Each row is a point on a landscape with many peaks, with its height.
From any point a climber steps to the highest of the 5 points nearest to it. It stops when none of these is higher. Distance is the straight distance between rows; heights are no part of it.
Situf (h 406): [-20 -41   1 -19 -18  16  12   7 -11 -17  -8 -13  -4  23 -21  33   4 -12
   1  42  -9   8 -10  -7  16  -4  33]
bepiv (h 568): [ 22  56  -3  17   8 -48  48 -54  28 -28 -26  18  -4 -24  33  44 -36 -18
 -19 -65  30  12   7 -19 -31  19 -18]
Dobu (h 332): [ 48  51   1   7   0 -12  32 -29   1  -4 -19  17   0  -8  56  28   6 -15
 -34 -23  25 -16  -6  -3  -7  25 -52]
kifu (h 588): [  -1   17  -41   34    2  -29   15  -33   20  -16   17    5   38  -11
   -8  -38    0   34   44 -117   29   -3    7    6  -53   17   -7]
Toze (h 230): [-55 -41  10   8   2  -6 -44  77 -11  22  -2  -9  25  26  12 -50  22  33
  11  36 -25  39  28  23  48 -11  41]
todav (h 620): [ 44  60 -13  19  11   5 -22  -7  -8   7 -18  14   2 -26  57   6  14  -9
 -73 -12  31 -27 -47  10  24  24 -47]
muze (h 612): [  8  38  -1  18   4 -51  45 -48  31 -23  -5  -1  -7 -43 -20  29 -17  -7
  37 -67  18   9  16 -21 -53   8   5]
Zes (h 377): [-37 -27   1  19   4 -12  -5  39   4 -25  12  -5  43  -1 -32  -6 -16  40
  57 -50   0   7   7  -2 -36 -11  39]
lat (h 564): [ 36  11  -5  10  16 -28  35 -38   8 -18 -25   8   0 -40  30  27 -14 -27
  -9 -59  10   1   3 -26 -15  15  -5]
kibu (h 653): [ 32  62   5   7  26  17 -17 -14  -6  37 -28  11 -12  -1  58   7   1 -16
 -85   9  29 -47 -47  33  -5  14 -50]
tomok (h 103): [ 33  15  -5  -6   5  -5  -1 -24  -1  -2   5  11 -14 -22  41   9   8 -15
 -20 -40   1 -11  -8  -7  20  18 -39]
napu (h 378): [ -7 -43  10  -3  -9  -9  21  45 -26 -13  11   0  11  -1  -6   9   2   7
  37 -19   3  22   3   3   0   0  34]
daz (h 507): [ 37  35   9  17   3 -27  40 -33   5 -18 -37   9  -7 -16  48  52 -19 -31
 -56 -36  27   1  -8 -17 -14  13 -42]
sute (h 383): [ 15  61  -4  17  26  10  -4  -9  -1  10 -42   4   2   6  36  28  -1 -27
 -78  39  44 -54 -33   2  14  -7 -60]
rero (h 419): [-34  23   8  -9 -14  35  -7  -9  -8  11   2 -27 -25  43 -37 -25   2 -33
  11 104 -46  12 -13   4  -9 -22   8]
Mogoz (h 546): [-46 -34   6   7 -27   3  45  32 -20 -22 -27 -11  11  14 -15  25 -27  -3
  25  -4  15  44   2 -16 -10 -29  63]
Duza (h 346): [ 20 -21   0 -18  10  27 -13  -2 -15  -1  12 -10 -18  17 -36  21  14   3
 -16  40 -18 -33   7  -8  19   4 -32]
ton (h 320): [-19 -12   9 -18  -1  33 -35  11   1   8  12  -9  -3  34 -31 -23   4   2
  -8  81 -41 -13   0   4  12 -21 -17]
vafep (h 392): [ 23  21  -5 -25  18   8 -11 -17   5  12  10 -25 -33  10 -17   3   9 -18
 -28  70 -15 -61 -35 -21   1 -14 -48]
kefiz (h 222): [ 34  42 -16  -3  36 -18  15 -23  -1   7 -30  -6  -9  -2  27  40 -10 -26
 -60  11   1 -45 -29  -9   7   5 -56]
pab (h 698): [ 30 -17  -7 -28   9 -16  28  -6  -1  -3  15   5   7 -18  -3  21  16 -11
   4 -10  -6   0 -10  -6  11  -4 -21]
dazi (h 291): [ 16 -47   7   9   4   6 -13  50  -1  -5  19  24  23  -7 -26 -11   0  29
  39 -58  -4  10  35  17 -15  -4  40]
Nusu (h 265): [ 52  58  -2  22   0  21 -33 -16  -5  42 -30  12  16 -10  66  -4  -7  21
 -67 -22  46 -19 -42  36  26  36 -62]
Lidoz (h 693): [ 24  -4  -5 -29  35  12  -8 -10  -5   4   6 -16 -24  12 -23  14   6 -13
 -32  47 -32 -34 -16 -18  12  -4 -31]
veka (h 266): [ 46 -23  -2 -21  18  16 -48 -16  -9  25  22  10  -4  -8 -16 -37  23   3
 -44  21 -17 -42  15   3  23  -9 -26]
metir (h 210): [-22 -33   8 -19  -6  11 -14  38 -21  22  12   1  10  14 -26 -26   8  26
  18  46 -48  17  25  15  29  -2   0]
movi (h 495): [-40 -20   9 -13 -27  -3  35  22 -27 -14 -16  -8  -6   5 -18  29  -9  -6
  23  22  -8  37 -11  -9  17 -13  48]
Fenu (h 264): [ 32  21 -10  -9  -2 -28   0 -47  30   4  13  11   7 -37  31  -7   2  11
  19 -86  23  -9   3  -5 -23  38  -6]
tur (h 372): [ 27  -9  10 -32  18  10 -11   6 -12  10   5 -17 -22  16 -25 -11   2   4
 -13  31 -23 -25  -1  -9  21  -7 -40]
pevu (h 257): [ 18  38 -19  -2  33   0  -9 -19   7  13 -19   3 -17   3  17  19  14 -38
 -68  47  14 -69 -31  -5  12  -2 -69]
sep (h 258): [-44 -59   9  -6  -6   3 -22  63  -4 -11  12   5  38  16   3  -2 -12  34
  41 -13 -12  20  33   6   2  -6  54]
pepu (h 205): [  1  -8   2 -32  14  25 -15  -8 -10  13   5  -9 -19  18 -27  -4   1  -1
  -5  39 -30 -31  14 -13  -9 -16 -22]
foz (h 87): [ 54   1   7   0  -6  -4   2 -29  24  25  16  26   5 -33  28  -5  13   3
  20 -64  23 -13   5  -7 -14  46 -11]
fita (h 712): [ -4   7  -4  15   4 -22  20 -27  21 -28   8   3  19 -12 -40  -3  -5  21
  69 -68  17  -4  15  -4 -38  15  17]
zal (h 54): [-16 -50  15   1  -4  19 -31  62 -19   4  10  11  25  13 -26 -36  -1  18
  35  28 -25  11  24  26  22   8  28]
gebeb (h 510): [ 21 -23   2   1   3 -19   4 -20  16 -11  16   6  34 -21 -13 -16   9  11
  36 -84  11   0  12  -8 -35  15  10]
kefup (h 364): [-55 -44   4   7  -6   2 -31  66 -23   8  18 -19  17  30   6 -19   6   9
  16  18 -15  36  13  15  32 -20  48]
kat (h 529): [ 26 -16   6   5  -1 -24  14 -18   8 -13   8  23   8 -25  -6  14  -3   5
  25 -56  10   5  16  -6 -33   9  20]
gib (h 316): [ 19 -14  11 -27  14  29 -46   9   2  25  23   5 -20  36 -59 -53  32   8
 -18  78 -36 -24  14  14  14 -29 -21]
balan (h 235): [ 21   1  14  -9   9 -17  23 -23 -15 -12  -9  13 -14 -10   8  50 -17 -31
 -26  10 -11 -20 -14 -37  10  11 -23]
nolu (h 622): [ -3 -40   5  -6  -4  -2  16   7  -5 -31   6 -10   2 -10 -20  35  -6  -1
  29  -1 -18  15  23  -2   0  -4  26]
fod (h 283): [-22 -26  13 -18   5  12 -20  21 -25  14  15 -11 -13  32 -39 -11  -2   4
  13  65 -18   1   5  18  22 -14   7]
gir (h 472): [ 42  54 -29  20   4 -35  25 -57  30  -4 -15   8  -2 -17  52 -11 -14   9
   3 -84  45  11  13   9 -47  29 -25]
Lofot (h 458): [ 26  27 -10  14   6 -36  35 -33  26  -6  -4  28  -7 -30  29  27 -15  -9
   0 -63  29  -1  -3 -15  -2  28 -20]
Zuk (h 193): [ 23 -27   7 -24  17  -1 -15  13 -25   5  18   1  -8   2 -25 -14  16  16
   1  16 -26 -23  20 -12   6 -19 -17]
nak (h 476): [  1 -27   7  -4 -10 -11  30  30 -13 -27   0   5  10 -10 -31  16 -12  13
  61 -36  -1  13  20  -3 -22   2  39]
pipu (h 634): [ 19  16   7  14  11 -37  36 -29   1 -28 -22  16 -16 -30  11  55  -2 -31
 -24 -45  14  12 -11 -18 -21  -3  -9]
fufa (h 311): [-23 -18   2 -25 -17  30   1  -4 -17  -3   4 -25 -19  29 -30  -4  11 -15
   2  62 -18  -5   3   1  21 -10  15]
panek (h 502): [-68  19   4 -22 -35  41 -26   0  -9  19   2 -14 -17  38 -35 -43   8  -4
  14  97 -37  18 -14  26  -7  -5  22]
Voto (h 518): [-88 -41  16  17 -26  11  -7  72  -9  -9   4  -8  33   6   7 -23 -15  13
  24  -3  11  59  -2  -2   9 -25  73]
solub (h 256): [ 14  23  18 -15  30  24 -18 -28   1   4   2 -19 -39  20 -10   8   2 -49
 -37  75 -10 -50 -25 -36   5 -17 -23]
Rovi (h 539): [ 36  72  -5  37  -2 -27  46 -42  22 -15 -34  18 -22 -25  58  34 -14  -8
 -24 -54  45  16   2   2 -28  14 -19]
Mugis (h 430): [-39 -14  17  -9  -4  21 -47  49   8  30  19  -3   2  51 -19 -60  18  24
   4  75 -53  19  23  40  31 -16  26]
bagaz (h 402): [-57 -42   1   6 -17  11   0  43 -28   2   0  -9  20   9  -2 -11  -5  14
  23  29 -23  44   5  -4  31 -17  41]
Bar (h 108): [ 62  30  -7  16  -8  10 -17 -29  12  18  -2  35   8 -34  72   8   0   8
 -42 -37  41  -8 -24  22  17  31 -38]
lop (h 367): [ 30  41 -35  21 -17 -12  -1 -51  37   8  16  13  25 -21  42 -25  21  32
  20 -94  36   5  -3  14 -36  31  -6]
ruz (h 513): [-49  20   8  -9 -23  36 -41  11  15  22  20 -16 -30  40 -33 -53  17 -11
   0 108 -37  14   5  16   3 -24  19]
tuso (h 218): [ 35 -24   0  -4  -2   7   0   3   7   9   8   8  15 -23  -6  -1  17  14
  26 -39  -3  -7  34  -4   0  19   4]
lib (h 336): [ 21  -8 -13  -7  22   4  18 -15 -16 -10   1   2  -4  -3 -18  25  15 -17
 -23  37 -23 -27  -7 -17  11  -3 -18]
putus (h 438): [-61 -44   5  32 -10   6  -8  76  -3  -2   4  -1  24   6  16  -4  -3   5
  30   3   8  46   7  11  17 -21  58]
Tino (h 401): [-43  -1 -11 -17 -22  24  14  -2 -16   7  -4 -39 -20  31 -30  -5  -4 -15
   6  86 -31   8  -8   6  17  -9  25]
vago (h 200): [ 61  27   2  -2  15  10 -54 -29 -15  36 -11  23   8  -9  35 -18  27   6
 -65  -7  28 -42 -14   8  21  15 -64]
Guvo (h 649): [ 11  -1  -5  14 -10 -35  40 -23  18 -34   4 -17  12 -30 -24   3 -10   6
  49 -79   6   0  -3 -17 -40  14   3]
kis (h 503): [  8  87 -19  41  -4 -47  32 -66  26 -16 -16   5  14 -14  36  -8 -17  11
  -5 -75  54  18  14   6 -42  25 -17]
nirun (h 354): [ 18  -4  10  -9  29   2   4 -37  -9  -4 -15  -2 -19  19   1  27   2 -21
 -38  34 -16 -32 -22  -9   8 -12 -37]
gad (h 609): [-70 -51   8  -1 -37   2  35  51  -8 -21  -7  -6   2  12  -4   8 -12   5
  33  -3  21  38   1   0   0 -20  59]
Nudo (h 333): [-21  33   5  -1   3  50 -21 -11  11   3  18 -26 -36  23 -44 -12  -1 -28
   3  91 -33 -22 -24  -6 -13 -35  16]
Gup (h 314): [-71 -19  15  -4 -37  18   9  30 -23  -2  -2 -34 -11  29   5  -8   3 -15
  10  71 -27  46 -14  17  31 -14  59]
zazok (h 157): [ -7 -17  10 -28   7  13  27 -22 -21  -8  -4 -22 -41   5 -25  32 -10 -19
 -14  53  -1  -9 -21 -26  15  -9 -20]
bosev (h 611): [-53  18  -5   0 -21  33 -57  27  10  25  19 -16 -18  36 -33 -49  20  13
  10  89 -43  16  -3  34  12 -10  21]
dib (h 431): [ 28 -20  16   1 -10 -11  18 -10  -3 -10  -6  10 -11 -27  -6  46 -17 -19
   3 -36 -12   4  13 -25   3  10  -3]
Litu (h 690): [ 41 -19  14 -23   9  11 -13 -11 -22  33  12  20   7  -5  -4   3  22   6
 -15 -14 -16 -14  14   6  22   5 -24]
Supa (h 191): [ 56  37 -20  16 -11 -26   9 -40  24  19   2  25  -7 -48  63  14  -3   3
 -20 -57  54  11  -7   6  -8  33 -12]
fulu (h 382): [ 37  14 -23  23  -3 -40  12 -40  31 -18  -1  13   7 -38  22  10   1  10
  -6 -84  28   9  -4  -5 -35  29  -9]
kuzi (h 543): [-79 -23  12  -2 -38  -2  15  47  -8  -1  -6 -20  -4  19   7 -14 -18  -1
  28  -5  16  74 -14  10   9 -25  66]
lomif (h 154): [ 30   7  -5  -3   8   8 -24 -23  -3  19  -5   9  -7  -7  29  -3   7 -15
 -66   8  17 -45 -15  -8  17   0 -61]
virer (h 147): [-21 -41  14   3   5  13 -22  61  -9 -11  17  17  20   1  -1   0  -2  22
  42  -1 -12  11  25   5   9 -18  48]
kavur (h 376): [-81 -45   6  42   2 -11 -41  93  22 -24   4  -1  58  -6   8 -47 -20  30
  18 -29  28  49  23   0 -21 -19  65]
Zoken (h 483): [-64 -25   7   1 -18  15   1  58 -20  -4 -10 -12  19   8  14 -18   1   0
  30  15   4  58  -3  11  34 -23  52]
Mur (h 509): [ -2 -39   0  18  -8 -17   2  24   8 -24  10  14  29 -17 -34  -1 -20  17
  60 -51  -5  -2  32  21 -29  -4  37]
pep (h 488): [-17 -26  -7  10 -14 -19  41  22  -8 -36 -12  -3   4 -15 -21  41 -16  10
  36 -42  11  37   1 -13  -8 -19  33]
kur (h 251): [ 12  17   4 -30  24  33 -20 -15  12  10  -4 -10 -39  15 -50  -8  -4  -9
  -7  73 -28 -42 -11 -14   1 -28 -34]
zorof (h 207): [ 21  14  11 -24  28  -7  21 -19  -2  -6 -11  12  -9 -26  17  23  11 -25
 -18 -10   4 -15   2 -30  20  21 -35]
gamig (h 440): [-22  -4  -5  -9   2  31 -47  38   3  23  24 -11 -10  35 -46 -41  21  14
  -5  70 -47 -19  20  23  10 -21  -4]
kavo (h 223): [ -6  59 -65  39 -24 -29  18 -87  46  15  10 -14  10  21  38 -54 -20  40
  18 -78  55  13   3  21 -36  32  -2]

Call two points neighbours if one is among the 5 nearest of the other. Go from one point of each pair to the other, from neighbour to neighbour, staying as high as possible. Name the lowest point that can't be avoided.
Lidoz / bosev -> tur
kibu / bosev -> pevu
pipu / nolu -> nak
pab / bosev -> Tino
fita / pab -> dib
pipu / fita -> bepiv
